A landscape with many peaks, sampled at points; each row gives a point and its height.
A climber steps from a point to the highest of its 5 nearest points, and stops where none of them is higher. Distance is the straight distance between rows; heights are no part of it.
Z393 h=530: 121 150 89 96 119 120 51 94 96 69 108 64 77 109 107 69 102 114 69 91 109
Z713 h=492: 100 100 92 95 104 114 96 106 102 105 95 98 104 102 95 110 100 105 102
 101 103
Z988 h=53: 97 59 77 71 137 119 99 92 110 138 61 115 152 81 62 140 128 121 118 76
 109
Z419 h=526: 107 131 102 108 87 97 87 102 105 84 114 88 80 107 114 84 88 101 78 103
 107
Z666 h=475: 88 104 117 128 56 80 117 116 91 78 132 92 75 109 118 88 78 76 101 119 90
Z46 h=381: 99 97 103 110 98 104 105 103 103 100 110 102 96 106 100 102 87 96 92 98
 98
Z794 h=531: 93 120 122 123 63 85 98 102 99 82 129 91 67 105 122 77 80 89 100 115 92
Z424 h=236: 125 132 78 87 135 129 52 88 90 97 93 75 87 93 96 75 121 121 59 71 121
Z228 h=420: 91 103 122 124 63 86 115 111 98 84 128 93 76 109 118 86 79 84 99 113 91
Z474 h=287: 95 62 87 83 125 113 112 99 102 126 59 120 138 89 78 133 125 115 116 88
 99
Z367 h=273: 110 131 112 125 79 108 85 105 89 69 139 84 56 111 125 60 69 93 72 107 99
Z589 h=370: 91 100 121 126 68 67 133 110 96 81 118 101 84 109 113 95 78 73 113 129
 87
Z22 h=282: 96 69 97 84 112 106 114 87 110 123 78 111 127 97 90 122 119 105 110 93
 91
Z642 h=464: 91 82 114 111 74 89 115 107 102 107 107 118 98 96 100 113 93 90 128 105
 94
Z619 h=254: 110 98 90 80 121 119 81 84 96 105 89 90 105 91 87 97 112 116 94 83 110
Z85 h=661: 113 121 98 95 106 107 90 93 96 88 104 97 93 106 103 91 107 105 90 98 98
Z823 h=442: 107 132 114 129 69 85 105 115 95 62 150 78 51 112 128 72 62 79 94 123 97
Z912 h=294: 110 122 82 83 129 125 66 96 94 96 97 77 85 97 97 70 114 112 65 84 111
Z42 h=400: 96 99 86 88 108 105 101 104 101 111 79 100 113 101 96 108 102 107 106 95
 100
Z783 h=310: 80 70 117 111 76 73 145 109 99 110 97 125 121 100 97 118 92 83 133 119
 95
Z502 h=225: 98 96 90 76 134 124 70 92 100 119 67 94 117 87 80 97 124 125 89 79 112
Z770 h=415: 85 81 119 107 79 87 118 103 109 109 104 117 102 96 101 113 96 96 131 106
 92
Z397 h=306: 117 108 84 86 124 112 84 87 103 97 88 91 99 98 96 89 108 116 90 84 108
Z542 h=366: 80 75 116 116 73 76 134 113 93 99 117 114 95 95 105 119 90 87 127 115 88
Z834 h=396: 100 100 97 101 100 91 106 97 98 113 97 109 116 98 100 116 96 96 117 98
 101
Z302 h=262: 117 125 80 84 133 130 60 92 89 98 96 78 92 95 94 72 120 113 63 75 112
Z277 h=297: 81 62 118 108 76 70 142 104 104 111 91 135 128 96 98 128 94 80 139 122
 85
Z661 h=231: 100 96 87 75 130 123 73 92 99 113 69 91 115 88 84 101 126 118 91 83 112
Z520 h=493: 95 125 122 130 58 75 108 103 91 69 145 89 62 107 123 83 69 82 105 121 84
Z968 h=425: 87 79 113 115 71 86 121 106 98 98 113 116 101 91 98 120 93 90 125 110 91
Z41 h=251: 80 60 119 111 62 68 147 98 111 108 105 132 116 96 105 134 93 78 144 128
 84
Z490 h=221: 119 112 78 81 136 120 69 101 95 97 82 86 109 92 95 88 119 119 88 83 115
Z549 h=350: 102 98 97 107 100 101 103 106 102 102 107 106 101 107 101 109 85 99 99
 97 97
Z501 h=433: 98 97 111 116 85 84 117 112 103 94 120 104 88 104 110 101 86 83 107 119
 102
Z656 h=257: 106 131 112 126 78 100 90 117 91 67 133 86 54 110 130 66 67 86 81 114 94
Z926 h=339: 103 85 80 82 118 103 98 91 100 119 71 105 133 89 89 113 123 107 99 87
 107
Z170 h=232: 103 86 77 73 141 119 82 98 106 130 67 102 131 89 82 107 130 123 92 78
 112
Z343 h=207: 107 79 76 71 137 108 95 88 114 126 61 110 133 91 74 113 133 120 106 79
 111
Z89 h=473: 110 134 92 92 112 121 60 93 92 88 102 73 79 105 96 73 108 110 69 90 112
Z395 h=360: 77 76 115 112 71 76 140 112 95 102 113 115 98 94 107 119 89 86 129 114
 87
Z146 h=494: 102 128 116 130 66 83 101 102 96 72 130 84 63 104 124 78 73 88 102 121
 97
Z138 h=276: 109 79 82 78 125 106 98 87 110 121 57 111 134 93 76 112 130 113 105 79
 108
Z924 h=440: 98 97 90 98 101 101 101 102 102 110 95 103 112 102 97 117 97 102 111 99
 105
Z978 h=326: 82 69 112 105 84 82 137 109 112 120 100 117 123 102 95 121 96 91 129 106
 100
Z320 h=448: 98 131 102 100 95 105 78 110 98 83 115 85 74 109 114 80 86 104 72 102
 101
Z997 h=300: 86 71 111 100 95 85 133 105 110 122 99 113 125 102 94 127 103 89 127 110
 100
Z485 h=365: 79 74 114 114 70 76 139 116 97 104 108 113 110 94 105 120 91 85 131 112
 93
Z266 h=510: 91 111 123 121 67 85 106 102 100 86 126 95 68 104 118 82 83 87 101 113
 94
Z475 h=422: 92 101 117 128 65 73 126 118 97 81 124 98 83 109 114 88 76 75 102 119 90
Z759 h=304: 81 62 118 106 81 69 140 102 108 117 93 135 131 100 89 127 97 84 137 117
 85
Z290 h=609: 108 123 109 112 86 94 91 95 106 86 113 95 84 106 113 88 93 96 88 101 102
Z23 h=514: 95 109 120 115 83 94 105 105 96 89 125 98 79 103 117 91 98 88 95 112 95
Z865 h=650: 110 112 100 95 106 115 92 94 97 90 101 98 97 106 95 95 108 104 93 101 97
Z61 h=307: 82 65 114 108 83 73 140 104 108 114 93 128 130 96 91 122 92 85 134 116
 90
Z777 h=348: 74 72 115 113 73 73 146 115 96 106 110 115 107 95 108 123 91 84 134 121
 93
Z347 h=449: 105 127 104 119 87 94 86 110 94 80 129 85 70 105 126 78 73 88 80 106 106
Z120 h=210: 87 67 102 102 101 84 134 100 109 128 85 124 133 102 84 134 110 86 139
 117 98
Z634 h=244: 123 127 81 86 133 133 56 86 89 98 92 75 88 94 91 75 121 121 58 71 120
Z15 h=334: 77 75 118 115 68 71 149 115 99 100 117 116 93 102 112 121 83 84 128 121
 87
Z617 h=295: 77 55 119 107 82 68 143 105 108 115 91 136 125 100 95 131 97 86 140 118
 81
Z976 h=476: 97 99 105 101 95 88 111 101 101 109 101 116 107 99 101 108 92 97 118 104
 94
Z955 h=228: 114 108 88 80 135 119 70 90 96 103 71 89 110 91 88 95 120 119 92 83 113
Z301 h=585: 104 119 113 118 80 95 95 100 93 85 119 102 86 102 111 87 95 89 89 106 99
Z918 h=315: 97 77 92 78 117 105 104 86 103 119 73 116 128 91 90 123 126 104 110 93
 96
Z746 h=241: 117 110 84 78 133 116 75 87 98 103 81 90 106 91 93 92 119 117 92 86 112
Z319 h=309: 105 83 80 80 121 103 96 89 107 121 61 106 134 92 79 111 126 111 99 83
 111
Z246 h=487: 119 144 89 95 129 117 50 96 90 80 100 67 80 105 106 66 106 119 63 81 109
Z607 h=404: 100 101 96 99 97 94 108 101 100 108 105 107 109 99 100 114 89 97 110 100
 102
Z115 h=349: 96 92 85 84 115 108 98 103 98 113 83 98 115 96 95 109 104 111 99 89 100
Z296 h=584: 101 137 108 102 94 117 70 104 89 71 120 83 70 109 109 72 84 105 70 104
 106
Z177 h=198: 88 67 101 100 103 84 128 98 107 129 74 129 132 100 83 134 111 89 141 112
 88
Z916 h=351: 113 139 98 90 119 121 56 93 88 87 99 71 77 105 97 70 111 118 65 83 110
Z135 h=667: 108 136 99 98 104 117 71 88 91 78 122 73 77 109 104 70 91 109 66 89 108
Z726 h=337: 91 80 109 96 93 98 113 98 99 115 95 115 124 97 93 122 112 92 121 98 91
Z457 h=590: 111 115 95 94 108 114 90 92 92 93 91 97 103 104 92 93 109 111 93 89 99
Z752 h=568: 113 147 105 109 93 113 74 100 86 64 122 83 61 109 119 69 86 106 70 106
 110
Z859 h=296: 109 133 116 130 76 105 86 110 84 64 138 84 51 112 124 59 71 89 75 113 97
Z51 h=263: 128 141 81 82 137 130 44 88 98 93 87 72 85 94 97 76 128 127 59 68 125
Z521 h=318: 84 67 115 109 83 76 142 106 112 121 98 123 129 103 97 119 93 86 132 112
 94
Z545 h=352: 98 94 84 82 120 98 103 93 100 117 79 103 127 94 95 111 116 112 103 88
 103
Z262 h=274: 91 94 117 123 68 81 121 112 103 84 126 96 82 111 116 89 79 82 98 116 93
Z238 h=316: 95 87 94 79 114 101 107 85 108 119 74 106 121 96 94 115 120 105 110 91
 95
Z701 h=278: 86 71 106 100 103 93 132 110 106 122 86 118 129 104 89 131 112 89 125
 108 95
Z820 h=603: 107 110 94 94 110 117 90 95 89 94 93 101 100 100 92 98 104 107 94 94 94
Z212 h=560: 99 110 116 118 84 99 99 104 95 86 120 104 87 101 110 91 97 89 91 107 97
Z689 h=490: 88 110 121 127 58 84 115 112 90 74 142 91 74 109 123 91 79 77 103 117 87
Z505 h=322: 77 70 115 109 68 71 153 110 104 108 107 119 110 98 112 121 84 82 137 129
 92
Z938 h=607: 106 116 111 110 88 101 97 94 101 91 112 103 87 107 106 89 99 97 86 100
 100
Z298 h=617: 109 137 95 95 107 119 62 89 94 79 116 70 77 106 98 72 100 110 68 93 114
Z990 h=559: 96 102 96 93 108 118 92 102 94 98 92 98 103 100 92 102 102 108 100 97 97
Z357 h=258: 112 133 114 121 80 110 84 97 93 69 141 83 51 111 125 64 73 96 71 106 105
Z579 h=453: 98 99 87 94 103 108 98 107 102 108 88 98 111 104 97 113 98 103 106 99
 103
Z547 h=290: 84 58 112 108 87 73 136 93 109 122 95 131 131 97 90 132 97 85 139 113 88
Z977 h=301: 90 70 107 102 101 98 120 106 103 119 85 117 135 98 91 125 115 98 121 99
 93
Z914 h=218: 122 122 78 84 133 141 53 89 95 102 85 82 92 93 89 74 125 122 61 75 122
Z571 h=299: 103 126 110 120 84 94 93 115 91 73 130 85 64 107 127 75 65 89 81 112 95
Z294 h=194: 123 109 74 85 140 127 59 101 100 103 74 92 112 95 90 83 115 124 80 75
 117
Z695 h=587: 104 129 98 96 100 101 81 108 102 85 113 87 80 107 115 84 89 104 76 98
 104
Z359 h=289: 79 71 116 114 57 69 154 104 108 109 109 125 107 102 110 123 79 75 139
 128 87
Z539 h=358: 84 73 114 112 76 83 133 113 107 109 103 116 115 100 97 118 97 92 125 104
 94
Z740 h=675: 108 126 83 95 106 106 76 105 98 86 115 84 93 105 105 83 98 101 67 93 103
Z171 h=260: 105 92 86 81 121 121 82 90 95 108 87 89 114 91 90 104 112 115 95 83 109
Z668 h=333: 86 70 113 109 79 83 135 109 110 118 101 118 118 102 94 116 91 89 128 107
 101
Z832 h=383: 103 129 103 109 88 102 79 108 103 82 117 84 75 106 114 83 84 97 78 107
 108
Z164 h=305: 108 99 89 87 117 116 86 87 98 103 88 90 104 93 88 96 105 115 94 84 102
Z28 h=284: 117 117 79 82 131 120 72 98 101 97 92 82 92 99 97 77 114 115 71 85 106
Z824 h=628: 118 145 96 95 111 116 59 94 98 72 119 67 72 108 110 71 95 115 70 91 112
Z646 h=338: 88 89 119 123 68 70 131 101 97 92 119 116 87 100 109 103 82 81 123 122
 82
Z965 h=406: 88 88 111 98 92 91 117 101 105 115 103 120 111 97 105 117 102 95 124 103
 91
Z317 h=291: 100 84 79 76 123 112 86 97 110 121 69 99 129 93 83 108 123 115 95 85 113
Z503 h=206: 97 56 80 73 133 110 112 98 105 137 56 118 149 86 67 138 125 122 117 77
 105
Z24 h=311: 98 92 86 84 119 115 90 94 94 109 89 91 113 94 88 102 104 114 95 84 100
Z407 h=237: 78 47 121 117 59 66 155 99 109 110 106 131 120 99 109 141 90 72 148 125
 80
Z204 h=341: 107 128 89 90 123 121 61 94 94 95 98 76 77 105 97 68 114 114 66 84 109
Z318 h=353: 95 93 90 85 106 98 105 94 105 118 78 107 119 98 96 111 105 106 113 95
 102
Z417 h=226: 102 85 78 75 132 113 89 96 113 127 60 104 128 94 81 105 129 122 99 82
 113
Z242 h=390: 92 96 88 86 111 104 102 101 102 114 79 101 119 99 98 110 103 109 105 94
 102
Z384 h=471: 108 130 113 133 68 80 104 112 96 68 142 80 59 107 128 78 66 78 101 124
 97
Z908 h=398: 95 85 112 117 75 81 121 99 98 96 115 115 94 95 103 114 89 86 125 117 94
Z888 h=551: 104 128 116 117 86 84 92 106 92 80 128 89 74 102 130 79 77 93 84 107 98
Z727 h=285: 119 113 84 86 118 108 82 91 104 94 87 90 99 102 93 85 110 115 87 85 106
Z252 h=324: 102 79 88 81 119 106 101 85 99 117 65 114 135 92 80 116 129 106 109 93
 101
Z951 h=302: 95 71 94 81 116 110 110 89 105 120 72 111 127 92 85 126 125 105 117 96
 91
Z572 h=553: 123 148 86 96 123 119 46 100 94 74 99 64 81 105 107 61 103 118 63 84 105
Z492 h=384: 98 102 101 104 101 93 112 102 101 103 107 110 107 99 103 106 85 96 110
 97 102
Z957 h=336: 86 74 116 95 93 91 124 104 107 118 102 114 117 99 101 125 108 92 127 105
 95
Z858 h=367: 109 126 102 115 83 99 85 108 96 80 130 85 76 105 123 85 76 92 76 106 110
Z590 h=625: 115 123 89 97 111 110 87 95 97 87 93 91 99 106 95 89 107 105 86 88 101
Z352 h=369: 92 85 119 123 74 75 126 99 95 92 120 115 89 97 106 110 83 84 123 116 83
Z633 h=243: 90 62 80 77 129 107 118 100 103 138 54 123 143 88 75 134 121 121 120 84
 102
Z818 h=233: 94 60 88 86 120 105 121 95 108 132 70 111 132 95 82 138 119 104 118 98
 100
Z903 h=659: 108 125 100 94 102 100 93 93 105 88 108 96 88 106 109 92 104 104 85 98
 99
Z707 h=636: 106 132 92 92 104 117 67 93 91 83 117 73 81 106 98 75 97 106 63 93 108
Z910 h=372: 111 120 81 85 119 120 70 102 101 96 99 76 84 102 96 71 111 109 69 89 106
Z848 h=427: 92 97 107 99 94 89 108 97 98 112 104 115 114 96 98 113 94 95 119 99 93
Z451 h=344: 112 139 111 113 89 111 77 97 90 65 138 82 52 109 124 66 82 99 74 105 106
Z338 h=270: 95 61 89 86 123 109 115 95 109 126 67 113 132 89 81 138 126 107 120 95
 97
Z553 h=346: 89 99 118 125 71 67 129 108 97 84 113 109 84 108 114 96 78 79 117 127 84
Z886 h=580: 118 121 82 96 108 109 77 99 97 87 96 86 96 103 92 82 104 107 79 88 102
Z736 h=314: 104 73 88 82 122 109 99 85 103 117 59 114 136 89 75 118 129 112 108 86
 101
Z482 h=649: 103 129 97 96 105 116 72 98 93 83 121 76 83 104 104 77 90 103 63 91 105
Z54 h=264: 116 132 87 88 130 123 58 90 89 92 95 75 83 99 95 65 115 117 62 78 111
Z378 h=569: 97 125 121 116 81 85 99 100 96 83 127 96 72 101 121 82 86 92 94 111 93
Z311 h=313: 126 142 72 86 141 129 39 90 98 88 92 65 82 97 104 73 117 125 51 74 121
Z477 h=637: 104 108 99 93 103 115 95 95 99 94 106 100 97 101 99 103 107 101 95 102
 98
Z213 h=188: 107 70 82 69 137 114 97 80 111 128 59 117 135 90 73 120 133 120 108 79
 109
Z470 h=331: 79 76 120 119 67 74 142 112 101 98 119 114 86 102 110 117 82 86 127 117
 80
Z143 h=395: 102 133 116 126 76 85 98 113 98 72 130 85 62 109 127 75 70 86 96 118 94
Z861 h=303: 83 84 122 121 60 72 133 106 100 87 119 115 79 103 109 113 82 83 126 125
 77
Z952 h=239: 91 62 97 95 107 102 124 95 111 129 77 112 130 101 84 126 111 102 113 94
 91
Z862 h=407: 106 130 117 127 66 91 101 117 98 59 159 79 41 120 128 65 63 79 81 120 93
Z462 h=441: 104 131 116 129 69 84 96 113 95 71 129 81 60 108 125 74 70 85 100 123
 100
Z140 h=685: 109 138 103 103 101 114 69 94 88 74 119 80 73 107 106 68 88 111 66 95
 105
Z536 h=640: 110 121 105 103 96 101 95 92 108 91 110 97 84 108 105 88 100 100 85 98
 101
Z963 h=502: 91 113 121 128 58 82 109 105 92 74 138 91 68 103 120 83 78 78 106 117 92
Z404 h=641: 109 128 100 96 98 97 90 102 106 89 110 94 84 108 112 88 95 105 78 98 101
Z802 h=483: 97 99 108 113 90 88 113 113 104 99 104 113 92 104 103 107 88 89 112 112
 100
Z182 h=579: 100 121 117 116 86 87 96 97 93 84 125 95 78 98 125 84 88 92 91 110 98
Z58 h=249: 105 127 111 125 81 100 87 114 86 73 137 85 58 108 126 64 64 91 75 109 96
Z187 h=387: 84 78 116 118 74 77 131 104 92 97 119 117 94 93 104 117 88 86 125 113 85
Z984 h=368: 102 130 102 103 92 111 74 110 96 78 116 84 73 107 115 78 83 101 72 102
 103
Z167 h=227: 91 61 92 93 116 97 128 95 104 136 71 122 141 95 80 137 112 101 128 95 97
Z491 h=528: 95 97 110 107 88 86 113 106 103 105 102 117 100 100 103 106 90 95 120
 112 97
Z817 h=378: 88 77 111 98 93 94 114 105 103 116 103 115 117 97 98 121 107 92 121 105
 92
Z329 h=266: 93 62 84 84 124 111 120 99 107 128 60 116 133 89 79 140 124 109 120 97
 101
Z139 h=219: 104 99 89 75 136 124 71 89 96 120 70 97 120 87 79 95 125 124 89 74 112
Z245 h=223: 100 90 85 74 138 120 75 95 103 125 70 101 122 89 79 101 129 121 88 77
 108
Z710 h=242: 99 89 85 80 122 122 77 92 99 115 77 90 114 85 84 104 119 117 93 88 113
Z55 h=629: 107 108 105 100 101 114 95 93 104 97 112 99 90 106 98 98 101 103 91 102
 100
Z489 h=248: 120 114 73 78 138 126 67 100 95 101 88 85 103 94 95 81 117 114 75 83 110
Z59 h=259: 106 93 88 85 120 120 86 89 95 107 89 91 107 91 86 100 110 117 93 81 101
Z104 h=269: 98 99 111 113 89 100 108 114 98 93 113 110 90 108 103 96 91 89 97 107 96
Z194 h=275: 115 115 80 87 122 116 73 103 108 97 92 82 91 101 95 77 109 112 76 91 108
Z126 h=197: 95 61 82 91 116 99 125 90 107 135 68 120 136 93 79 143 115 104 129 96
 103
Z114 h=638: 116 125 84 92 110 110 81 100 97 86 100 81 96 103 101 86 105 103 76 90
 103
Z205 h=240: 88 64 106 102 96 79 135 95 110 124 90 125 132 102 88 135 104 85 139 116
 98
Z981 h=677: 112 128 91 91 108 101 90 100 98 89 107 90 91 104 107 88 106 104 79 94
 101
Z796 h=272: 87 70 105 101 101 87 131 108 108 122 88 119 128 103 93 131 107 89 127
 110 98
Z392 h=312: 128 142 75 85 138 126 40 89 99 88 97 65 81 100 107 71 111 123 52 74 119
Z631 h=292: 128 143 73 84 139 129 35 93 99 92 89 65 84 97 103 74 118 124 52 74 120
Z265 h=209: 123 118 75 87 135 139 54 94 100 104 83 85 100 91 85 76 122 120 66 76 118
Z928 h=466: 113 110 93 91 112 112 89 88 96 95 89 94 99 98 90 90 105 115 93 85 99
Z766 h=261: 98 87 79 78 125 119 79 98 106 120 68 93 124 90 82 106 125 118 92 84 114
Z127 h=235: 85 62 99 98 109 88 131 99 103 134 71 128 135 102 83 135 108 94 137 107
 90
Z742 h=271: 88 66 100 100 109 93 131 101 104 127 74 118 137 102 87 129 107 95 126
 100 95
Z893 h=491: 99 97 109 114 83 79 117 105 102 96 111 112 90 99 104 106 86 87 118 121
 101
Z937 h=477: 99 96 110 117 83 77 122 104 100 95 117 110 89 101 108 106 82 82 116 120
 101
Z815 h=588: 105 100 101 101 99 114 101 100 104 98 111 98 95 102 96 104 97 101 93 100
 96
Z724 h=429: 93 105 119 119 76 89 108 106 101 88 129 96 73 107 123 86 89 84 98 112 94
Z773 h=268: 105 133 114 124 77 92 93 118 92 69 130 80 57 111 128 70 67 85 88 116 95
Z102 h=204: 116 109 85 78 140 120 61 90 95 109 69 95 118 95 83 90 119 124 89 71 114
Z116 h=419: 96 94 114 120 79 73 127 101 98 90 118 109 90 101 110 98 77 80 113 119 90
Z391 h=234: 87 69 102 100 105 87 130 103 104 129 76 123 135 103 81 135 109 89 133
 113 94
Z601 h=461: 112 141 93 93 116 120 56 91 91 81 101 65 76 105 99 72 105 115 68 89 113
Z276 h=246: 121 115 82 81 133 115 75 96 104 98 87 85 97 98 97 83 117 119 84 87 110
Z887 h=141: 104 65 84 65 140 120 92 84 109 133 61 114 140 85 64 129 134 120 118 80
 109
Z831 h=509: 96 96 111 112 83 81 111 103 104 102 103 117 97 98 101 108 88 89 122 115
 98
Z895 h=335: 94 98 116 127 69 74 123 112 100 86 119 98 84 111 114 88 78 80 104 117 92
Z364 h=342: 91 101 118 118 70 86 112 106 106 90 127 96 74 110 120 88 84 86 98 117 94
Z738 h=589: 105 126 108 117 83 88 92 100 96 84 120 93 84 101 118 86 88 91 86 103 103
Z289 h=399: 103 132 102 107 91 116 73 108 93 74 122 84 67 108 113 74 81 101 72 106
 107
Z992 h=321: 108 128 107 119 85 101 83 108 93 75 136 83 65 106 125 75 72 92 74 106
 104
Z733 h=674: 107 127 95 95 103 98 87 106 99 88 113 89 86 108 112 85 96 103 73 100 100
Z593 h=379: 100 100 110 113 89 92 111 115 102 92 116 106 84 105 112 99 91 86 103 118
 99
Z645 h=447: 96 102 107 115 90 88 116 115 104 92 112 105 88 104 106 102 89 85 110 119
 101
Z696 h=245: 121 119 76 82 134 131 59 99 95 101 93 85 97 93 92 75 120 114 62 79 115
Z394 h=128: 96 58 76 71 137 116 106 95 108 136 60 114 150 80 65 137 124 124 117 76
 106
Z871 h=511: 110 125 84 94 105 117 65 101 98 89 103 76 83 104 94 77 108 108 68 91 109
Z788 h=726: 114 146 105 111 99 111 68 99 88 64 122 79 68 109 115 63 85 108 69 95 109
Z527 h=283: 96 62 94 79 123 113 112 94 105 122 73 113 133 92 82 132 127 103 113 96
 97
Z906 h=265: 94 59 84 75 131 110 110 96 105 128 57 120 142 88 70 130 126 120 115 80
 100
Z840 h=238: 92 62 82 84 124 102 122 97 108 136 58 119 138 93 77 144 119 107 128 98
 108
Z855 h=421: 101 99 89 88 111 116 92 98 92 101 90 94 109 97 90 98 103 111 98 88 97
Z413 h=288: 101 64 89 77 130 114 105 88 103 126 60 118 134 84 74 125 125 116 110 81
 98
Z281 h=682: 114 143 101 98 102 112 70 88 95 70 121 76 74 108 109 67 87 115 65 90 110
Z168 h=325: 80 71 114 105 72 71 146 110 103 108 103 125 116 95 104 120 92 81 134 127
 93
Z410 h=308: 96 85 101 97 94 103 108 89 108 120 83 113 123 98 92 118 111 99 116 92 89
Z62 h=293: 78 66 116 110 64 69 153 103 107 109 108 126 115 97 111 125 84 78 141 130
 86
Z550 h=405: 97 98 113 118 86 95 108 112 99 88 121 104 84 106 111 95 93 86 99 116 99
Z615 h=376: 89 84 118 116 73 76 126 99 94 93 119 115 92 96 107 113 82 84 121 116 84
Z804 h=267: 93 70 103 96 101 104 118 97 109 125 81 112 126 100 88 125 115 99 114 91
 91
Z366 h=230: 95 95 113 121 76 76 124 111 107 88 124 99 84 107 111 94 79 82 104 116 97
Z495 h=332: 96 88 80 83 120 109 94 98 97 114 82 96 123 92 93 111 110 114 94 86 105
Z839 h=323: 96 89 92 88 105 99 110 90 107 122 75 106 122 101 94 114 111 103 111 93
 98
Z118 h=286: 95 80 98 86 103 103 112 85 106 122 76 110 123 97 92 117 116 103 113 93
 93
Z299 h=330: 99 99 105 110 101 96 111 112 99 101 104 110 98 104 104 100 85 96 104 104
 96
Z641 h=355: 95 93 101 99 94 98 105 93 102 116 90 110 121 96 96 116 106 96 117 97 96
Z66 h=205: 106 83 76 67 145 116 88 93 112 127 62 107 134 95 80 110 135 120 98 81
 115
Z584 h=329: 85 91 124 125 62 72 130 102 98 84 118 113 82 106 110 104 80 81 123 127
 76
Z578 h=469: 85 105 119 126 60 77 124 119 94 76 130 92 81 111 120 90 80 78 104 123 91
Z716 h=277: 77 53 121 111 70 72 147 106 113 108 95 135 122 100 99 138 97 79 144 127
 83
Z456 h=252: 81 57 119 114 61 66 152 95 110 110 107 129 114 97 112 135 89 72 146 127
 82
Z917 h=537: 102 109 113 116 86 103 97 102 96 88 116 108 89 108 105 90 97 95 92 106
 95
Z48 h=382: 81 73 113 113 71 80 133 116 99 104 106 117 111 95 98 118 96 88 128 107
 96
Z717 h=540: 106 101 107 105 95 109 101 104 104 97 113 105 91 105 99 97 92 100 91 100
 99
Z142 h=388: 85 73 118 107 80 86 124 108 108 110 106 115 109 100 97 115 97 94 130 105
 95
Z720 h=716: 106 124 92 96 106 100 83 105 98 85 115 85 90 106 108 85 97 103 74 95 101
Z349 h=298: 100 69 93 82 122 109 107 90 99 122 61 115 134 86 75 128 129 112 115 90
 95
Z913 h=175: 108 78 81 64 145 112 92 83 109 129 58 113 136 92 69 120 135 121 111 83
 110
Z930 h=462: 90 94 110 100 92 91 112 101 102 112 103 117 106 96 101 114 96 97 121 103
 91
Z326 h=397: 99 97 93 95 98 101 108 95 103 112 83 103 116 99 95 114 101 99 115 100
 100
Z767 h=347: 106 134 115 125 73 102 93 115 89 62 142 84 45 114 128 65 69 80 82 121 95
Z389 h=202: 109 129 107 113 86 114 82 101 93 70 138 82 59 106 124 72 73 93 73 109
 108
Z388 h=328: 94 95 116 123 70 71 130 106 100 87 121 104 87 107 115 95 73 79 111 119
 90
Z814 h=529: 115 141 95 93 115 118 57 87 93 77 111 65 76 106 105 72 104 112 72 91 114
Z655 h=412: 96 94 87 89 115 112 95 102 95 108 85 97 110 97 93 104 102 114 96 90 97
Z947 h=594: 112 123 80 94 111 112 76 103 102 87 102 79 91 106 97 81 105 105 69 92
 107
Z750 h=430: 124 139 84 92 131 117 44 92 94 87 98 65 83 102 103 64 106 122 57 71 114
Z18 h=229: 105 69 85 74 134 112 96 78 108 127 59 117 135 90 70 121 129 119 110 82
 106

Where does a climber stop that starts at each point below?
Z887 -> Z720
Z502 -> Z720
Z661 -> Z720
Z906 -> Z720
Z716 -> Z491
Z167 -> Z491
